Each row is a point on a tangle of strands that fork and nearly touch. The rows are in no order.
In the rows, 128 means zero.
Points whose rows are less than 152 apart are linked; no others are. Some points are linked to none.
z128: [140 187 121  99 190  87 142 123 171  71  91 124 116  82 129 146 178  97
 114 100 121 184 166 119 172 146 124 119 117 197 150 160 178 128 144 114
 102 106 107]
z773: [130 137 124  65 197 155 137  68 129 147  54 131 108 137 192 145 128 120
  91 140 130 150 106 101 100  86  88  92 121 110 157 132  82 107 118 107
 143 129 156]
z761: [113  96 126 204  53 185  72 130 145 144 165 136 121 113 113 136 104 121
 134 196 114  26  76 150 157  88 101 145 161 114 125  92  80 170 165 144
 164 117 134]
z616: [108 156 129 108 133  84 195 184 146  95 135 107 136  77 125 147 136  99
 146  91 135 226 147 130 123 145 155  94  97 189 125 173 192 164 153 167
 108 144 120]
z238: [117 171 120 108 130 119 178 140 167 129 145 117 124 110 183 158 124 127
 127 115  86 159 141  97  66  75 122  91  89 129  95 138 129 158 142 166
 120  87 111]
z527: [160 151 113 147 187 123 147 122 137 147 112 124 133 157 162  99 155  96
 140  87 103 179 148  91 206 202 187 169 142 136 117  94 110 115 123  79
 123 143 137]
z452: [139 135 110 118 191 128 138 114 170 108 132 139 141 136 126 134 169 119
 122 106 108 154 146 131 134 162 162 102 120 110 127 116 134 122 180 147
  86 117 124]
z267: [154 128 146 151  90 110 174 154 120  85 140 154 125 137 114 157 129 163
 149 152 170  79 111 117 124 125  78  87 128  88 142  95  99 150  96  70
 134 128 135]
z692: [210 147 123 152 213 147 130  98 144 143 118  91 136 104 195  99 148  85
 144 114  84 173 125  83 173 103 143 117 121 158 121 141 113 155 192  81
 132 115 133]
z75: [185 136 129 148 186 138 137  88 107 169 128 176 129 173  99 112  98 122
 128  88  94 153 190 112 145 137 113 101 172 136 184 157  86 119 129  84
 119 156 161]
z867: [132 118 106  99 151 179  78 111 112 136  79 143 135 113 196 119 119 130
 146 161 168 124 110 100 139  90 100 133  98 147 145 146 106 134 120 108
 157 124 129]
z61: [128 146 132  93  75 133  97 134 127 138 132 165 108 147 111 143  68 177
 127 126 163 111 127 127 124 123  85 134 130  77 146 139 108 110  72 121
 167 135  99]
z917: [198 179 128  89 192 121 105  87 145 122 118 103 120 129 158 122 157 122
  95  77  80 164 108 121 132 116 166 153 162 102 131 131 136 103 163 126
 116  74 109]
z381: [171 145 159  63 183 140 128  98  93 149  90 108  87 182 167 114 151 117
  83 113 113 153 134  96 129 129 134 153 140 123 139 108 107  58  79  73
 139 102 155]
z429: [109 200 139 102 129  91 152 125 170  96 171 126 145 113 134 157 121 141
 124 128 109  99 197 173 130 147 111 105 148  98 123 144 126 114  95 173
  92  73 142]
z631: [148  79 134 207 134 161  99 136  66 152 118 139 130 148 138  86 124 112
 136 162 149 102  75 137 168 152 137 110 160 153 129 106 109 129 167  68
 112 154 121]
z609: [138 182 115  68 159 104  73 100 145 106 129 132 127  92 146 132 151 124
 109 121  98 158 150 154 135 128 100 161 141 123 152 172 171  99 102 145
 152 102 100]
z350: [106 133 145 146 144 151 177  97 125 153 116  92  97  94 173 136 138  87
 118 175 109 142 146  83  92 127 115 121  94 151  79 128  99 151 137  98
 141  85 143]
z954: [150 101 146  96 146  67  94 138 100  98 120 160  98 155  90 147 112 199
  63 121 174 101 154 154 101  93  75  93 139 134 179 176 125 132  89 128
 104 139 139]
z558: [142 179 177 158 124 108 171 155 132  93  82 138  87 119 154 169 122 164
 150 145 154 130 135 107 127  99  91  89 137 115 138 136 105 152 112  83
 150 117 149]
z813: [155 123 164  79 150 144 136 120  98 168 146 116  89 174 137  97 129 158
  64 103 130  95 118  90 138 115 138 126 134 108 134  84  72  87  86  75
 118  85 162]
z600: [100 126 143 131 142 115 152 148 127  90 144 162 112 138  51 122 137 149
 114 101 133 115 155 156 119 170 105  74 142 121 134 130 143 121 156 142
  59 135 131]
z699: [162 127 103 128 197 179 137 102 109 183  81 163 150 141 136  71 130  63
 160 116 119 179 145  93 190 198 148 169 119 150 118  97 126  77 121  56
 144 138 133]
z844: [175  91 116 100 184 193  84  88 104 190 129 151 140 149 117  62 107 123
 128 107 138 116 154  99 196 146  91 118 138 137 161  96  81 102 129  80
 144 137 161]
z282: [120  87  92 125  69 111 133 167  98 120 178 118 161  77 127 109 133 108
 162 177 180 109 106 144 158 152 191 186 140 122 112 127 136 127 124 149
 172 158 115]
z559: [107 120 108 100 101 127 167 149 133 146 131 131 126 101 165 168 126 106
 119 165 104 177 127  75  41  77 147 131  73 145  78 132 138 171 152 162
 134 143 128]
z904: [112 121 155 169  72 105 149 149 123 115 146 129 115 120  80 141 121 158
 131 156 119  70 116 154  76 112 106  91 133 116  57 120 139 184 150 138
 114 111  94]
z171: [137  97 138 133 123 168 102 149  93 152 121 141 139 151 184 111 125 135
 167 135 139 150  82 112 135 133 152 143 137  85 141  88 103 120  98  88
 165 138 134]
z608: [ 66  88 111 128 101 164  98 116 149 167 166 139 142 166  86 101 112 124
 133 112 160  75 121 153 121 151 120 155 115 104 122  79 108  83  82 188
 105 131 129]
z825: [103  79 112 143  84 145  78 130 119 139 139  98  91 138 173 141 130 154
 122 158 160  37  93 126 145 100 119 158 104 135 112 121  82 147  90 123
 129 108 136]
z700: [139  88 147 169 132 141  97 140  79 126 117 134  92 162 115 143 131 145
 120 140 142 101  75 127  95 121 135 103 143 131 129 109 124 140 141  90
 126 164 116]
z797: [ 51 114 129 116 130  96 117 132 108 119 124 137 126 140 123 155 120 148
  97 177 159 115 111 182  69 114  94  90  94 136 127 107 134 110  69 153
  98 143 136]
z865: [ 77 107 128 138 111  86 146 128 107  94  79  95 123 165 116 177  90 151
 127  72 102 171  91 130  89 123 144  90 126 128 144 137 137 142  89 163
  97 200 130]
z667: [123 108 108 146  77 180 102 146 104 168 154 152 145 111 168 116 118 127
 164 177 156  89  72 123 131 119 164 155 139  96 120  64 111 143 154 123
 182 132 128]
z119: [139 154  92  64 132 124 137 137 152 143 162 104 135  70 157 138 133  66
 121 102  80 193 179  66 111 123 116 165  97 188 108 182 158 158 149 159
 134 100 115]
z184: [ 88 159 147 122 133 128 156 103 137 129  80 149 119 147  94 120 127 157
 118  91 113 167 144 117  85 144 144 151 129 107 134 133 160  71 106 126
 109 137 108]
z528: [178 109 157 131 178 117  96  99  90 113  76 117 115 152 126 120 136 132
 114  86 117 166  93 103 143 130 121 107 155 142 178 128 106 116 144  97
 127 182 129]
z82: [120 162 137 145 138 152 142  76 149 179 144  88 153  91 141  89 129  83
 163 109  78 168 146 134 140 171 147 199 128 149  69 114 150 111 112 104
 135  80  97]
z59: [130 107 119 152 118 151  73 110 104 165 145 129 146 136  97 114 128 119
 120 155 123 110 155 165 102 119 156 178 162 134 133 143 133 142 191 138
 158 125 126]
z851: [114  92  95 141 122  77 158 159 110 116 142 176 188 132 114 142 150 129
 157 175 186 155 153 172 122 121 145  99 115 123 159 137 138 131 109 130
 127 186 176]
z895: [180  89 164 161 150  89  77 146  66 102  90 121  97 175 107 128 156 167
  98  98 131 122  99 141 119 111 145 104 165 148 142 139 122 147 147 101
  98 169 125]
z969: [ 63 102 103 121  95  77 184 163  99 116 120 112 155 147 127 183 121 150
 126 128 144 145 151 158 126 164 157 116 101 154 137 130 126 157  75 163
  73 176 168]
z39: [ 98 177 108 112 128 177  94  96 222 127 148 121 145 130 125 104 134 109
 119  96  88 102 148 150 131 141 125 169 113 132 130 125 172  61 149 190
  85  40 110]
z589: [148  61 125 172  63 122 136 138 128 122 173 114 130 140 151 143 154 126
 136 152 154  76  64 142 165 116 125 114 133  93 117  62  92 148  93  99
 129 141 155]
z388: [ 57 124 146 163  62 138 155 160 192 136 139 174 128 122 116 155 121 176
  98 166 131  22 129 159 121  83 121 125 132  90  90 123 108 140 124 172
 101  77 104]
z860: [177 170 181 114 176 100 159 117 115 127  88 113 105 126 126 122 173 111
 117 120  96 179 155 110 127 135 125 135 157 132 138 134 153 100 153  56
 143  98 135]
z830: [ 71 112 133 132  88 108 155 117 131 146 169 113 137 115 159 151 134 136
 134 165 129  98 140 124  92 125 148 173 112 115  88 101 105 144  80 144
 109 112 155]
z874: [ 98 128 154 134 111  94 174 144 124  82 110 111 118 127  70 174 131 157
 129 122 110 114 153 151  96 136 116  78 134 102  79 122 134 176 152 157
  79 130 125]
z561: [ 89 149 149  77 111  92 205 175 153  76  94 102 120 115  79 179 165 144
  90 117 123 177 148 111  67 102 142 102  95 143  93 134 180 167 191 157
  50 114 111]
z263: [127 104 129 117  93 106  83 147 111 126 145  94 113  92 176 151 138 142
 115 164 155  97 109 124 124  99 125 152  94 137 120 147 102 175 140 138
 146 136 127]
z458: [110 157 190 139  87 161 147 120 168 130 136 107 108 115  87  94 121 157
 120 106 100  58 143 101 180 145 123 168 173 110 117 102 127  53 124 129
 137  56 106]
z395: [ 51 130 140 136  86 147 137 117 152 149 164 145 155 145  69  92 111 129
 115 131 120  67 147 166 137 176 118 148 125 130 110 112 139  71 108 205
  63 105 111]
z154: [104 137 104 104 173 190 145  86 138 156 135 144 143 110  86  95 150  87
 135 131 130 123 166 126 146 174 109 163  99 141 118 110 146  78 167 119
 117 100 116]
z956: [ 89 127 130 169 133 112 192 144 131 127 137 154 165 126 130 151 146 125
 172 148 158 176 129 143 126 160 168 104  92 135 124 118 133 123 113 135
 141 181 142]
z130: [165 149 140 131 174 119 124 108 155 105 118 110 104 157 143 144 152 153
  93  94 116 126 132 126 123 100 162 101 151 108 119 123 134 116 160 124
  96  89 120]
z90: [130 102 116  67 103 170  58 112 142 141 186 136 129 142 101  96  92 153
 116 165 130  74 119 145 176 102 105 191 130  75 154 102 106 113 114 162
 184 104 142]
z545: [191 100 108 158 141  82 125 173 138 105 121 118 158 133 183 149 186 141
 136 113 139 160 109 124 147 109 210 114 123 145 139 129 135 181 148 113
 138 164 157]
z775: [112 204 116 113 156 123 159 117 180 109 128 121 125 107 168 161 142 137
 109 118  92 126 163 150  91 122 114 104 109 125 116 147 144 133 140 173
  77  63 124]
z384: [106 176  76  83 157 154  81 105 182 114 137 127 169 115 154  98 116 101
 116  88  98 141 161 173 121 155  94 144 102 134 137 153 174  98 150 204
  90  81 118]
z324: [142 128 187  96 121  76 148 139  84 118 102  90  67 173 117 153 126 188
  76 122 137 110 102 110 107  96 142 108 158  90 128 132 100 137  84  97
 111 114 114]
z755: [179  91 110 119 155 132 102 118 101 140  90 169 157 136 124 123 117 137
 145 102 156 157 122 108 159 128 120 102 144 125 194 145  96  90  96 104
 154 198 144]
z981: [112 150 186 145  89 189 123 101 164 152 149 108  87 151  80  79 101 151
  91 151 133  25 120 126 169 116  97 140 162 119 135 104  86  89 123 129
 143  57 117]
z879: [171 152 161 142 180 153 155  75 101 176 108 173 129 168  89  88 123 113
 146 140 113 167 172 115 129 160 111 141 145 128 160 122 109  83 103  53
 153 114 149]
z727: [ 95 134 117  73 140 199  89 111 142 160 130 106 127 113 134  88 121  99
 136 130 122  99 136 125 135 156 127 183 101 127 101 103 142  95 154 141
 147  85 137]
z663: [149 107 100 154  79 114 126 155 108 107 173 126 165  81 132 124 143 122
 191 155 190  84 114 158 173 138 131 138 139 120 130 124 129 162 152 113
 183 169 137]
z152: [117 106 132  94 138 111  93 135 127 100 154 117 120 143 105  98 161 136
 104 116 139 133  93 138 122 140 156 148 116 103 139 106 147  88 129 152
 120 142 105]
z360: [162 109  97 172 153 125 155 110 111 129 103  96 153 123 120 124 117  73
 156 114  92 196 141 101 119 145 162 125 129 179 108 180 131 196 195 124
 134 200 146]
z372: [109 123 136 123  85 159 116 121 103 155 144 173 100 159  98 130  92 172
 110 162 156  73 129 116 107  95 124 149 137  88 139 107  81 124 110 123
 155  96 123]
z693: [123  87 148 185  89 159 102 132 145 140 187 135 135 149 124  98 116 143
 159 132 163  81  51 151 155 124 111 125 133  79 127  68 100  83  74 123
 126 139 112]
z271: [145 109 127 149 154 133 124 138 119  88 119 157 110 136  52 109 118 133
 125  92 150 152 137 120 141 171 115  91 118 123 158 148 144 120 193 110
  87 174  95]
z995: [148 128 130 135 144 123 160 134 104 111  80 145 128 160  44 115 109 106
 140  93  99 204 129 121 117 178 134 109 151 141 162 147 163 104 159 110
 116 214 112]
z300: [179  98 140  95 196 158  94  95 113 146 175 144  97 153 108  90 115 138
  64  76 140 107 142  69 184 146 103 113 127 121 151 104  75  93 119  81
 121 102 160]
z196: [147 191 123 148 142  71 168 148 136 108  60 121 121 130 125 176 114  93
 172  99  91 188 170 128 138 133 133 127 148 189 138 197 141 160 100 128
 146 173 154]
z37: [132 130 155 170 134 156 130  82 123 148 136  69  97 103 159 118 117  99
 137 153 107 112 110 111 138 142 120 130 118 176  91 109 102 148 174  90
 131  98 125]
z539: [ 97 118 111  32 136 109 134 124 107  93 124 117 108 126 132 151 114 128
 104  68 156 153 137 118 132 159  92 121 112 101 139 134 124 102  52 162
 121 158 124]
z812: [120 137 141  96 140 140  99  77 140 126 137 108  91 133 117 108 112 148
 117  90 135  90 124 124 147 117  80 126 123  95 137 102 108  74  92 136
 144  80 121]
z240: [ 67  98 103  77  99  91 153 148  86  97 151 131 138 133 131 141 106 144
 115 124 176 141 134 158 138 187  88 117  84 126 163 120 113 116  61 186
  94 169 154]
z941: [125 162 142 113 149  83 132 124 131 123 115 104 122 105 197 133 163 107
 137 105 115 180 143 102 143 118 159 163 114 176 114 144 143 137  83 107
 135 118 124]
z614: [ 95 143 159 127  60 113 122 124 107 110 146 124 113 107  63 157  97 150
 108 160 130  52 158 154 100 135  99 136 161 115 100 155 139 154 149 147
 132 105 118]
z948: [141 196 160 144 137 134 152 118 127 138 112 139 112 106 124 118 139 133
 142 132  86 138 176  97 132 143 139 146 145 127 111 133 140 111 142  64
 139  68  98]
z634: [153 106  78 125 163 133 133  98 129 139  76 138 167 151 177 134 129 102
 179  78 130 182 101 116 178 142 105 110 143 133 168 138 112 115  76 120
 146 204 150]
z96: [171 122 111 175 157 110 113 115 103 132 101 116 167 124 146 112 125  89
 181 115 107 186 109 135 157 135 156 125 164 154 145 163 130 163 151 102
 165 183 129]
z216: [108 128 142 165 167 129 129  81 137 144 147  85 133 126 113  85 130  83
 172 108 115 141 139 134 151 197 140 157 125 143 103 103 120 101  98  95
 133 126 118]
z462: [149 133 111 118 135 165 121 112  90 165 121 131 149 112 123 103 134  87
 145 160 111 167 117 106  97 136 163 178 145 129 126 133 143 133 178 118
 155 144 125]
z423: [162 137 129 129 150  86 126 174 145  94 113 119 137 118 167 159 166 129
 127 113 107 183 138 108 126  71 171  95 111 189 134 168 143 181 139 151
 108 160 145]
z147: [162 110 133 124 164 183  71 135  97 124  81 151 159 129 205  87 141 134
 156 131 150 131  97  97 165 106 125 141 132 147 152  96 109  90 113  70
 138 130 149]
z927: [107 106 126  91 117 104 126 128  90 108 116 105 106 146  95 148  77 153
 129  62 149 183 106 115 104 156 111 107 133 110 153 129 115 115  76 153
 117 196 121]
z652: [134 162 123  71 183  84 139 131 152  94  88 148 120  85 136 150 165 131
  99  91 139 150 170 101 185 157 117 122 131 154 158 140 137 100 103 124
 124 133 143]
z352: [114 187 139 103 103 188 114  97 211 135 125 101 133 131  85  90 105 120
 123 103  93  71 146 129 165 122 113 185 135  92 119 116 148  47 139 150
 126  28  85]
z155: [137 143 157 142  88 104 128 155 118 126 112 178 101 167 144 146 114 206
 121 130 155 125 105 121  98  84 132 114 138  98 167 130 104 100  53  99
 144 138 131]
z501: [153  92  97 148 168 110 138 170 150  72 153 121 153 105 118 149 153 130
 111  99 120 117 127 160 133 136 113  51 112 105 116 116 134 183 218 172
  95 141 135]
z21: [110 139 121  65 123 179 106  98 159 139 114  91 107 154 134  96 152 145
  83 118 125  79 125 120 113 107 145 184 119 107  96  99 111  87 143 155
 106  45 135]
z787: [154 135 127 115 120  75  93 165 141 119 140  91 107  93 198 156 138 141
 134 141 125 142 124 104  92  56 131 125  95 162 114 173 135 186 112 155
 137 128 114]
z903: [153 171 201 135 117 103 163 164 105  99  81 126  64 168 128 155 125 196
  99 143 161 107 120 107  94  92 106  76 147  85 125 142 107 142 130  79
 157  94 107]
z657: [205 160 122 152 197 146 122 113 123 158  77 102 129 140 200 113 142  98
 130  94  85 167 158  89 199 162 164 166 154 160 123 129 111 136 177  65
 122 110 128]
z866: [ 92 105 129 201  27 157 136 157 170 161 164 146 129 138  82 140 118 150
 125 180 120  26  99 162 118  94 132 147 152  65 100 103 114 163 145 163
 144 113 114]
z307: [116 130 107  85 147 123 138 120 124 116  85 149 134  90 184 156 113 114
 148 143 160 153 135  79 137 112 106 123  90 146 149 148 114 150 118 133
 170 164 144]
z146: [162 116 104 100 189 197  87 120 105 182 108 132 156 135 180  49 130  58
 159 127  95 180 131 128 161 179 101 181 146 128 122  78 139  80 107  90
 183 103 138]
z768: [163 118 152 213 107 132 113 147 128 132 158 161 142 143 124 137 146 138
 172 174 121  71  91 169 112  88 119 112 171  94 125 101 107 182 159  93
 159 119 139]
z3: [ 88 108 150 101 102 146  82  96 148 117 139  79  96 125 148 128 115 144
  88 145 157  47  89 124 161 106  97 140 122 113 110 108  93  97  83 137
 138  85 120]
z2: [ 91  63 118 180  66 155 125 155 164 133 184 144 141 135  69  78 114 138
 118 124 173  46  72 158 168 142 129 146 122 107 126  83 117  87  80 174
 123 137 124]
z478: [ 91 145 125 100  96 158 125 120 162 132 119 102 106 113 141 157 126 143
  92 107 101  82 155  85 107 113 149 156 117 122 101 145 125 119 166 149
 100  68 104]
z100: [147  99 145 147  78 159 104 131 111 191 193 178 107 173  70  85  92 163
 104 129 128  60 129 103 166 119 126 154 164 107 146  97  95 105 106  99
 141  93 124]
z91: [143  89 134 154  32 114  96 133 105 139 167 104 110 140 169 148 114 167
 131 175 157  46  75 155 137  84 113 167 136  82 124  89  73 155  80  95
 157 128 150]
z979: [ 87 112 131 118 121 109 119 142 139 108 133  99  99 113 149 139 165 146
  86 141 127  77 118 125 120 106 140 139  87 154  85 138 123 137 155 168
  83 102 131]
z720: [148 125 142 176  98 142  76 110  93 139 146 147 148 134  99 113 110 128
 152 200 132  78 126 183  99  87 100 132 156 127 132 126 141 155 157 109
 177 130 132]
z378: [ 97 134 193 100 103  96 158 111 125 132  87  97  88 162  84 141 136 172
  86  99 118 125 127 107  86 114 145 139 151 109 114 134 139  87 126 111
  79 104  99]
z736: [110 103  89 140 132  66 155 142 112  87 112 130 165 153 142 184 137 116
 141 145 151 180 154 191 107 131 132 100 103 154 149 152 132 165 101 162
  84 195 182]
z27: [ 65  81  94 136 136 131 105 133 113 104 157 137 142 118 126 119 126 126
 124 175 169 119 110 177 103 148 114 107  69 149 130 118 153 107 115 193
  96 134 123]
z292: [118 142 142 123 130  91 178 144 128 119  83 151 110 178  55 150 133 135
 113  77  96 205 148 118 107 149 159 112 141 114 159 148 154  91 111 143
  91 177 138]
z476: [166 110 130 116 121 121 137 137 101 137 108  94 121  99 131 131 146  95
 144 140  88 181 127  94  98 136 168 164 147 156  98 165 154 168 201 106
 143 170 117]
z536: [116 172  73  54 135 116 104 119 184 141 152 121 144  83 175 125 112  84
 133 113  74 173 163 133 121 152 100 170 130 122 125 155 197 139  78 166
 164  86  92]
z62: [143 117 144 210 118 149 107 153 128 144 165  93 120 101 186 113 146 105
 170 160 140 115  97 105 110  98 140 105 108 175 105 107 129 181 177  94
 133 114 120]
z406: [116  92 164 207 100 187 102 125 100 147 140 109 103 139 123  84 144 114
 132 170 146  58  60 129 172 148 121 135 132 147  91  80 106 112 150 109
 116 106 127]
z484: [121 111 150 118 112  68  96 124  92 112 136 138 115 132  69 143 100 162
 114 152 145 115 164 149 108 126 100 119 148 135 132 171 142 153 108 144
 134 154 132]
z906: [106 117 171 199 126 119 103  88 124 140 155 113 126 141 124 101 134 134
 157 129 142 125 100 146 133 141 111 123 115 117 124 114 121  95  91 121
 142 139 106]
z48: [ 72 134 146 115  93 145 140  96 143 159 151 155 126 152  55 110  99 159
  96  82 116  91 169 108 128 168 140 161 120 115 123 114 120  66 111 138
  85  82 111]
z101: [183 155 141  87 177 147 113  99 127 134 104 128  87 183 100 125 129 149
  63  84 105 125 128 123  96  89 112  92 153  99 169 140 124 102 150 107
 119  95 119]
z172: [126 109 164 216  73 125 149 173 122 128 137 110 124 110 140 139 135 122
 172 155 126 117  84  87 114 111 176 121 129 139  86 111 137 178 164 102
 127 149 105]
z816: [ 76 110 135 146  71 116 172 151 126 165 153 125 126 103 161 152 135 129
 136 184 144 125 123  96  84  96 178 157  69 154  57 102 141 166 126 149
 111 129 104]
z567: [128 103 130 212  67 150 139 178 114 138 166 150 134 125  86 157 137 138
 164 182 137  36  87 166 101  98 120 103 158  89  73 101 134 212 149 129
 131 147 120]
z758: [ 88 138 142 118 126 108 176  95 141 132 142  83 121 124 203 158 145 120
 132 159 122 135 131 115  96 106 121 126  83 141  85  96  96 137  81 112
 116  93 156]
z752: [ 79 106  81  93 135 114 135 123 106 105 137 118 147 114 126 125 101 110
 116 121 142 174  99 183  67 161 127 102 103 115 133 141 159  97 118 210
 105 172 111]
z721: [ 83 114 122 129  82  67 153 165 112 106  88  86 145 124  96 155  95 145
 125  74 142 195 112 125 108 148 188 125 125 139 140 166 183 157 124 176
 119 190  97]
z235: [153 177 168 104 176  98 206 122 133 103  76 118  90 152 126 164 172 100
 116 128  97 196 134 113  76 104 138  91 138 141 115 131 149 151 138 101
 128 118 146]
z129: [118 131 127 137 164 185 139  92 116 153 140 197 135 155  67  73 127 100
 142 146 145 153 144 134 136 175 141 126 109 131 155 117 132  71 145  92
 131 137 124]
z74: [157 133 125 159 107  88 155 207 138  96 127 101 135  98 135 134 128 110
 159  95 127 225 122 119 115  89 163 102 121 195 118 175 168 201 161 153
 129 187 112]
z708: [143 129 139 128  89 191  80 118 131 176 180 152 125 155  69  79  88 148
 134 140  92  71 132 150 185 110 120 181 171 103 170  85 109  92 118 138
 190  96 148]
z795: [122 104 165 184  73 198  94 143 128 164 141 122  91 140 120 102 115 143
 108 159 139  18  61 142 195 104  90 129 162 127 121  88  87 131 127 113
 139  79 136]
z370: [117 100 102 161  35 132 104 166 102 164 183 138 150 103 121 113 120 120
 147 225 155  69  86 148 157 112 161 181 152 105  91  97 134 145 136 147
 163 138 116]
z57: [ 90 102 125 146  77 144 136 167 143 148 158 208 134 164  83 143 110 179
  86 171 143  28 145 151 118 106 110 104 135  97 130 113 103 113  95 146
 117 105 139]
z375: [112 102 113 128 140  94  98 140  95 122 115 164 121 170 116 175  94 178
  81 167 147  94 120 202  94  82  79  71 114 127 153 133 114 135  82 145
  84 160 139]
z790: [201 143 106  98 183 143  88 117 168 113  97 113 124 107 172 130 157  93
 115  90  83 181 135  84 139 107 131 125 136 153 136 160 146 145 182 112
 125 113 118]
z415: [150  86 103 145 132 130 110 166 125 138 131 117 179 138 198 130 153 132
 145 120 139 149  78 113 139 113 179 117 105  85 138 111 121 136 137 134
 143 158 157]
z425: [149 131 108  50 182 161 113  82 135 121 113 146 103 118 121 131 105 143
  95 105 123 127 141 105 124 115  81 102 135  95 171 130  95 105 128 113
 162 113 129]
z853: [141 157 167  82 134 110 203 145 153 105  94 105 104 109 115 153 178 134
  91 145 105 160 144 110  75 123 154 117 106 116  90 118 165 133 174 106
 112 104 119]
z759: [157 105 114 198  90 105 144 189 124 119 155 102 152 109 122 135 128 135
 186 122 128 167 117 120 102 111 187 115 130 147 104 153 160 198 167 137
 133 158 107]
z251: [135 138  89 125 168 122 165 168 172  85 155 121 159  99 123 134 164 113
 118  91 101 150 171 132 153 184 152  82  91 128 126 130 153 173 200 166
  81 153 133]
z428: [114 108  90 209 118 154 130 121 132 142 180 127 171  96 141 119 117  84
 168 160 151 114 117 163 105 121 140 109  99 160 108 144 136 152 188 168
 129 147 113]
z785: [150 170 171 117 110 120 155 133 144 130 140 140 125 117 109 124 127 168
 148 123 109  99 193 107 151 135 122 131 170  87 133 130 104 125 107  75
 180  90 132]
z958: [ 67 109  93 174 103 150 185 123 123 124 158 132 167  97 139 138 117  92
 180 146 176 156  99 150 105 135 155  98  69 140  82 104 140 146 129 165
 114 149 125]
z322: [121 163 109 117 164 131  58  90 171 126 132 126 143 110 149 133 120 117
 126 114  98 136 126 166  97  96 101 137 128 123 139 167 155 119 151 180
 143  97 108]
z131: [164 148  93 137 174  92 140 120 137  97  47 160 147 130  98 151 118 104
 166  90 100 169 164 118 181 140 116  98 165 180 176 186 136 152 125 100
 138 199 164]
z578: [113 176 114 105 153  84 168 160 148  74  69 128 142 109 102 148 154 102
 122 128 133 204 156 136 119 130 127 100 105 194 149 177 197 141 182 142
  89 141 138]
z893: [117 105  52  55 145 123  91 126 114 147 107 170 192 119 163 117 100 106
 140 134 156 165 137 175 119 135 122 147 117 109 168 162 164 121 103 183
 173 171 128]
z467: [111 123  74  98 160 106 131 126 130 114 133 121 175 103 143 133 134  86
 136 121 129 184 128 164 105 151 142 138 120 155 134 168 167 124 117 164
 142 154 125]
z620: [135 178  98  97 121 105 115 139 166 143 175 113 157  62 181 142 103  92
 147 104  86 159 179 119 127 135 101 147 125 147 116 185 155 186 125 159
 147 117 104]
z298: [140 161 106 132 172 100 156 100 113 107  83 173 141 110  64 126  96 100
 153  99 115 178 155 130 136 183 106 123 154 161 177 202 163 109 119 113
 157 182 118]
z639: [ 86 162 101  82 122  66 110 144 122  73 103 130 127 111 145 165 112 139
 114 110 133 185 151 158  92 144 138 104 132 166 148 195 170 138 116 202
  74 147 118]
z891: [145  89  71 176  97 112 136 147 115 103 182 132 180  66 149 137 123  87
 180 170 200 136 106 164 131 135 114 111  98 149 134 151 145 164 151 153
 160 177 137]
z842: [173 139 147 131 108 115 157 146 131 101 175 154 124 106 106 145 113 159
 153 151 172  75 163 133 149 132  81 113 142  89 148 136 101 148 139  92
 180 116 155]
z686: [191 135 120  54 201 164  94  91  94 176  79 138 133 164 165  70 144  80
 123 108  99 169 132 110 163 147 104 168 158 123 135  94 139  76  69  79
 164 123 161]

A fork is a point with three links. Follow the links from the first point to the second and name the forks in between, in order.
z578, z736 => z74 z423 z171
z48, z307 => z693 z825 z263 z423 z171
z484, z853 => z904 z995
z752, z384 => z904 z567 z866 z795
z528, z842 => z795 z866 z567 z904 z995
z128, z501 => z74 z423 z263 z825 z425 z130
z956, z21 => z171 z423 z263

A fork is a point with three links, a tip a point with one. Leave the first point through the second and follow the links. Name the first fork or tip that comes.
z948, z785 => z995
z240, z969 => z171
z378, z324 => z561
z119, z620 => z795
z844, z300 => z130
z663, z891 => z721
z238, z559 => z74
z893, z467 => z904
z917, z790 => z844

Follow the links from the first point to the second, and from the first to the third. Name the last point that the two ways share.
z616, z958, z130 => z423
z663, z979, z578 => z423
z954, z631, z196 => z904
z128, z429, z381 => z74
